Points, in no order, along strands that fork, close into loops and pass close to each other.
Points whose rows are less than 8.57 apart are linked; no others are. Some points are linked to none.
mamu: [ 1.69  0.64  1.62  0.74 -0.16  5.06 -0.77 -2.14  2.30 -0.70 -2.79 -3.89
 -0.24 -1.34 -0.49  3.90  3.30  3.56  5.14 -2.09]
fav: [-0.84  1.36 -2.58 -0.86  5.32 -1.37 -4.60 -2.98  1.80  1.11 -0.76  0.73
  1.59  0.33  1.02  2.14  0.72 -5.23  4.68 -1.90]
fod: [-0.60 -0.28 -1.03 -0.13 -1.73  3.41  4.30 -1.01 -4.35  1.78  3.16  0.06
  4.09  2.37 -4.52 -1.15  1.93 -3.75 -4.21  1.98]
temel: [ 2.19 -0.15  0.99  2.74 -1.88  2.86 -0.98 -1.76  0.59 -2.63 -0.33 -3.46
  1.21 -3.23 -0.10  1.08  2.23  3.20  2.98 -1.88]
Pubo: [-0.23  3.23 -5.36 -2.79  3.80 -5.55 -3.31 -2.50 -3.06  1.14  4.68 -1.78
 -3.20  0.63 -2.12 -5.78 -4.64  1.96  1.58  1.74]
biv: [-1.60  4.92  1.21 -6.44  0.27  4.18 -1.09  0.18 -0.81  1.21  0.46 -3.05
 -3.56 -0.13 -3.71  0.54 -3.43  5.95  4.47  6.38]
Sobe: [-0.87 -1.70 -1.50  1.99 -1.48  4.83  3.05  1.34 -0.27 -0.74  2.44  4.30
  0.97 -0.89 -1.11  4.79  2.53 -5.43 -2.85 -1.18]
sebi: [ 0.47 -1.85  2.60  1.40 -0.50 -1.05  5.39 -0.28  2.16  1.64 -4.06  2.30
  2.07  3.33  1.87  2.79  4.64 -3.60 -1.72 -3.59]
rul: [ 0.14  2.06  0.54 -4.01  0.44  1.96 -1.97  2.59 -2.02  0.13 -1.32 -2.73
 -4.56  2.57 -2.78 -3.05 -2.90  5.71  3.00  4.25]
zutu: [ 2.60 -1.76 -6.87 -0.84  1.26 -0.89 -4.13 -0.11 -0.29  0.96  1.66  0.98
  0.03 -1.39  1.13  0.52  0.43 -1.94 -0.59 -1.68]
talo: [ 0.28 -3.97  0.30  4.44 -4.82 -3.17  2.76  1.71  2.10 -3.11  2.05  2.69
  1.83 -3.66  2.83  1.87  1.73 -0.13 -3.17 -3.49]
pusu: [ 0.85 -0.87 -0.19  1.42 -0.45 -2.17  0.14 -2.35  0.87  1.26 -0.78 -0.69
  5.93  0.20  0.66  0.18  4.54 -4.34  1.93 -3.08]
Midem: [ 0.96 -2.42  3.64  4.43 -4.80 -3.24  0.90  0.40  1.66 -3.15  0.00 -0.29
  3.08 -3.97  3.14  0.52  1.65  0.85 -0.85 -3.09]
Kemo: [-0.13 -2.82  0.36 -2.79 -1.16 -1.58  0.90  0.11  0.95  0.68 -4.47  5.60
  3.06 -1.98  2.83  3.52  0.96 -4.74 -2.35 -0.39]
reb: [ 1.85 -1.70 -0.84  3.48 -1.71  3.69  0.06  1.37  1.12 -3.13  2.24 -0.46
 -0.33 -2.43 -0.04  1.85  1.77  0.48 -0.01 -2.48]
Siz: [-0.01  5.07 -3.16 -3.60  3.40 -4.91 -1.21 -6.90 -0.88  0.45 -0.28 -2.68
  0.37 -1.13 -2.66 -2.30 -2.05  2.08  5.24  0.78]
Zutup: [ 2.08  1.44 -7.17 -3.04  3.88 -0.19 -5.43 -1.82 -2.23  0.44  2.04  1.46
 -2.97 -1.38 -0.19  1.93 -2.51 -2.77  1.38  0.13]
laku: [ 1.71  1.51 -3.62 -3.57  3.21 -0.78 -3.72 -0.33 -1.40  0.37 -0.17 -0.17
 -1.99  0.78 -0.61 -1.82 -2.62 -0.60  1.67  2.14]
teve: [ 1.78  2.80 -5.87 -4.94  2.92 -3.04 -4.55 -0.01 -4.26 -0.17  3.16 -0.11
 -5.13  0.29 -1.42 -1.95 -5.23  0.96  0.45  3.41]
duko: [-0.61  4.45 -1.48 -0.35  3.48 -0.73 -0.99 -4.24 -0.64  0.55  2.68 -4.32
  1.50 -0.08 -3.56 -3.19 -1.02  0.28  4.54  0.81]
veg: [-1.00  1.70 -0.90  2.11  3.99 -2.16 -3.91 -2.46  0.34  0.93  3.49 -1.55
  3.09 -0.27 -0.02 -0.77  0.32 -5.13  3.80 -1.78]
gadum: [-0.03 -2.22  0.57  0.56 -1.19  2.54  5.10  1.75 -0.08 -0.03 -0.95  4.41
 -0.04  0.57  0.73  3.34  1.20 -3.11 -5.03 -0.37]
Bimu: [ 0.22 -2.03  0.76  4.24 -3.54 -0.20  4.90  2.35  3.50 -3.29 -4.35  3.83
 -4.06 -0.92  3.78  5.03  0.69  4.26 -3.60 -3.96]
Mopel: [ 0.35 -3.96  3.77  2.45 -2.13 -0.47 -1.66  3.45  0.06 -0.69 -5.54  0.66
 -4.38  2.63  3.40 -1.56 -0.64  4.61 -2.09 -1.79]
kenor: [ 0.74 -0.27 -3.16  0.08  0.80 -0.48  1.29 -2.41 -1.05  3.48 -0.20 -0.90
  4.73  3.33 -2.05 -1.84  3.93 -3.85  1.18 -1.05]
Leded: [ 0.65 -0.68  3.84  1.82 -0.97 -0.41  7.66  0.46  1.50  1.39 -5.41  1.85
 -1.00  3.78  2.71  2.08  2.88 -0.01 -4.41 -1.97]
goko: [ 2.62 -4.17  0.13 -0.94 -5.94 -4.22  1.05 -0.32 -0.92 -1.81 -5.45  1.79
  1.76 -3.81  3.78 -1.20  0.05  4.56 -3.89 -0.47]
geru: [ 0.02  1.70 -3.05  1.56  1.62  3.88 -1.53 -0.71 -2.82 -0.22  6.85 -2.85
  1.93  0.69 -3.99 -1.93  0.11 -2.58 -0.67  0.60]
buk: [-1.19 -2.03  3.85  0.01 -1.91 -3.92  0.30 -0.32  3.04 -0.77 -3.27  3.55
  5.21 -2.93  3.76  4.66  2.37 -5.25 -0.94 -2.58]
fege: [-0.68 -0.26  6.03  1.90 -1.86  6.11  1.90  0.15  1.29 -1.01  0.83 -2.42
 -0.82 -1.89  0.08  4.62  1.21  3.26 -0.03  0.83]
Fer: [ 1.91 -3.03  0.98  3.19 -2.33  1.67  2.64  3.21 -0.25 -1.59 -1.67  0.96
 -4.04  1.59  2.12 -0.37  0.24  3.31 -4.63 -2.14]
keli: [-0.31  0.16 -1.86 -1.83 -2.25  2.31  1.82 -0.90 -4.29  1.16  2.29  2.69
  4.03 -1.64 -2.61 -0.02 -0.11 -4.61 -3.98  3.43]
zevet: [-1.92 -1.13  5.60  1.62 -0.99  5.12 -5.16  1.18  1.90  0.32 -1.03 -1.93
 -3.43 -2.37  2.16  3.91 -1.78  6.64  2.80  1.60]
kifak: [-5.18  2.69  5.70 -2.04  2.80 -2.89 -5.68  0.63  2.06  1.78 -2.10 -1.68
 -1.04 -0.28  1.43 -3.72 -5.12  3.36  4.77  4.03]
gupo: [-3.37  2.18  4.40 -2.18  1.58 -0.96  1.67  1.11  1.31  1.97 -1.89 -2.40
  1.28  3.40 -2.29 -5.97 -0.48  1.68  3.08  3.13]
Tilu: [-1.83  2.63  0.56 -0.19  3.47 -1.32 -3.72  0.90  0.54  0.40  0.72 -3.88
 -2.04  2.55 -1.65 -6.20 -2.81  2.78  4.48  1.43]
vave: [-1.92  4.02  0.37  1.36  5.02  1.58 -3.00 -1.28  0.96  0.03  3.36 -4.99
 -1.09  1.76 -2.55 -2.97 -1.23  1.09  5.39  0.25]
Zuv: [ 0.75 -0.44 -0.13  0.02 -0.89  6.98  2.83  1.70 -1.92 -1.86  2.10 -1.10
 -1.31  0.85 -3.23  1.34  0.62  0.21 -3.12  1.10]
niv: [ 2.17 -3.89 -2.36  2.81 -3.97 -4.03 -1.37  0.16 -0.14 -0.61  4.06 -0.45
  4.02 -5.08  2.42 -2.19  0.85  0.44 -2.82 -1.63]
Debur: [-0.14 -0.07  2.83  3.87 -2.11  5.39  4.44  0.54  1.47 -2.28  1.72 -0.66
 -0.53 -1.32 -0.62  5.21  2.98  0.43 -1.51 -2.30]
puf: [-0.75 -1.06  6.12  2.64 -2.69 -1.51  0.36 -0.12  2.60 -1.74 -1.42 -0.09
  3.02 -3.69  3.23  3.28  1.72 -1.32  0.56 -1.84]
Gani: [-0.04 -0.85  4.14  6.24 -3.42 -1.49  6.18  0.79  0.98 -1.23  2.89  0.47
  2.40  0.39  0.59  1.21  2.83 -2.94 -4.12 -2.63]
rimit: [-1.20  5.40 -3.12 -5.57  4.22  3.08 -1.24 -0.15 -1.77  0.97  2.14 -1.07
 -3.64  2.44 -5.37  0.04 -2.76  0.00  3.85  3.94]
mafaz: [ 0.04 -1.39  1.44  3.07 -2.56  1.33  6.44 -0.43 -1.72  1.29  2.66  0.13
  3.65  2.52 -1.88 -0.41  3.64 -3.67 -4.65 -1.52]
rup: [-0.32 -0.70  4.33 -0.46 -1.06  4.25 -1.60  0.61  0.07 -0.86 -1.69 -1.74
 -2.12 -1.88  1.01  1.85 -1.36  4.61  0.85  2.07]
Fupu: [-0.04 -1.05  1.64 -1.57 -1.86  2.61  3.08  0.90 -2.06 -0.34  0.04  3.77
  2.34 -2.57 -0.53  1.97 -0.54 -3.01 -4.50  2.95]
Talet: [ 0.48 -3.05  2.02 -1.51 -0.95 -1.60 -2.10  4.26 -1.80  0.51 -5.63  0.35
 -4.12  3.99  1.89 -4.41 -2.04  4.05 -1.51  1.67]
vumam: [ 2.95 -1.54 -1.55 -2.86 -1.31  3.52  1.03  2.57 -2.45 -0.51 -1.29  0.03
 -3.10  2.09 -1.35 -0.70 -0.05  1.89 -2.58  1.56]
dez: [-5.41  1.72  7.30 -0.74  1.78 -0.59 -1.69  2.74  2.29  2.41 -0.87 -2.72
 -0.84  2.93 -0.71 -5.20 -2.44  3.28  3.45  3.59]
num: [-0.18  0.06  0.40 -3.62  0.78 -1.22  1.53 -1.18 -1.12  2.35 -2.50  0.62
  3.44  1.95 -1.17 -2.32  0.75 -2.99  0.46  2.05]
paz: [ 0.28  0.00 -0.82  1.87  1.34  6.18 -0.80  2.54 -1.66 -1.29  5.59 -1.96
 -1.23  1.80 -2.75 -0.82 -0.19 -1.70 -2.43  0.70]
Movo: [-1.23  2.16  1.22 -4.72  1.70 -0.54  1.46 -0.07 -1.28  1.47 -1.38 -0.98
  1.33  2.11 -3.09 -4.24 -1.22  0.02  1.49  4.11]
gaz: [ 2.79 -1.49 -3.81  1.54  0.32  1.59 -3.40  0.81  0.16 -1.27  1.51 -1.36
 -0.90 -0.58  0.41 -0.67  0.69  0.45  0.50 -2.00]
sapi: [ 0.22  1.31 -4.98  2.14  2.94 -1.09 -3.63 -2.61 -2.07  1.99  6.79 -1.30
  2.25 -0.33 -1.63 -1.63 -0.39 -4.29  0.63 -0.78]
keb: [ 0.13 -0.89  5.03  3.33 -2.19  0.62  5.32  0.89  3.26 -0.70 -4.29  1.46
 -2.13  0.37  3.75  4.41  1.87  1.70 -2.92 -2.95]
bibam: [-0.69  2.42 -2.01 -2.79  1.89 -4.58 -2.47  0.43 -1.95  1.18  1.92 -2.30
 -1.45  1.50 -1.58 -7.57 -4.18  2.27  1.23  3.56]
gotel: [-0.43 -1.56 -0.24  6.34 -3.07 -1.44  6.79  3.88  3.24 -3.55 -0.20  4.45
 -3.89  0.12  3.86  4.25 -0.30  2.37 -5.67 -3.52]
leb: [-0.28 -1.00  1.40  7.69 -3.72 -3.54  7.91  2.56  2.86 -1.75  2.28  2.88
 -0.56  0.57  2.80  2.68  1.40 -0.66 -5.88 -3.83]
Lobep: [-3.06  6.07  0.51 -4.57  4.03  3.76 -1.33 -2.03  0.54  1.95  2.89 -2.32
 -2.22 -0.17 -4.20  1.60 -2.78  2.05  5.11  4.90]
kodus: [ 1.13 -1.72 -6.24 -0.35 -1.55 -2.09 -1.76 -3.50  0.34  1.37 -0.12  3.58
  5.23 -3.60  0.13  4.03  3.21 -4.50  1.18 -2.83]
nimu: [-1.44  2.70 -3.77 -3.01  6.47 -5.12 -4.75 -3.61  0.91  1.86 -0.45  0.31
 -1.38  2.13  0.09 -1.30 -1.91 -2.82  4.85 -1.05]
kosi: [-2.71  4.39 -1.49 -3.98  6.21 -5.13 -5.08 -3.57  0.29  0.20 -0.19  0.11
 -3.36 -0.35  0.03 -1.40 -4.72 -0.14  4.62  0.94]
loda: [ 1.37 -0.40 -1.41 -3.29  0.26 -1.25 -3.45  3.54 -2.17  0.22 -2.54 -1.38
 -4.19  3.70 -0.83 -5.54 -2.42  4.92  1.58  2.88]
rirud: [ 0.68 -0.73 -4.31  1.59 -1.35  3.08 -0.03 -1.51 -0.51 -0.39  2.50  3.04
  3.63 -3.17 -1.41  4.19  3.02 -4.98  0.92 -1.85]
Palob: [ 1.04 -1.67  2.87  0.25 -0.31 -2.17  1.20 -1.24  2.51  0.81 -4.75 -0.20
  3.67  1.36  2.40  0.55  3.88 -2.32  1.33 -2.70]
sofid: [ 1.45 -3.14 -1.35 -1.69 -2.69 -2.98  0.06  0.63 -0.37  0.14 -1.79  3.34
  3.14 -2.64  2.81 -0.15  0.16 -2.37 -3.89  0.21]
dulo: [-3.24  3.92  2.04 -3.93  4.21 -3.43 -5.97 -2.70  1.02  0.05 -1.93 -0.70
 -1.61 -2.15  1.61  0.30 -5.34  2.07  4.94  2.67]
pega: [ 3.67 -4.13 -2.79 -0.38 -1.89  0.24  1.18  3.19 -1.42  0.76 -1.14 -0.24
 -3.61  3.80  0.80 -3.44  0.89  3.02 -4.66 -0.73]
bavun: [ 1.21 -4.65 -2.05  0.62 -4.02 -2.32  2.41  1.93  1.42 -1.30 -2.18  4.47
  0.22 -2.16  3.58  1.63  1.28  0.43 -4.81 -2.77]

How many points has the smallest loop of links through each point below? Write none if it is on no loop.
buk => 7
duko => none
kenor => none

A fork is a point with three links, a tip a point with one. Leave the first point through the second and follow the links. Name the first fork or tip that comes.
veg / sapi => rimit
zutu / Zutup => Siz
sebi / Leded => kodus
Tilu / bibam => reb
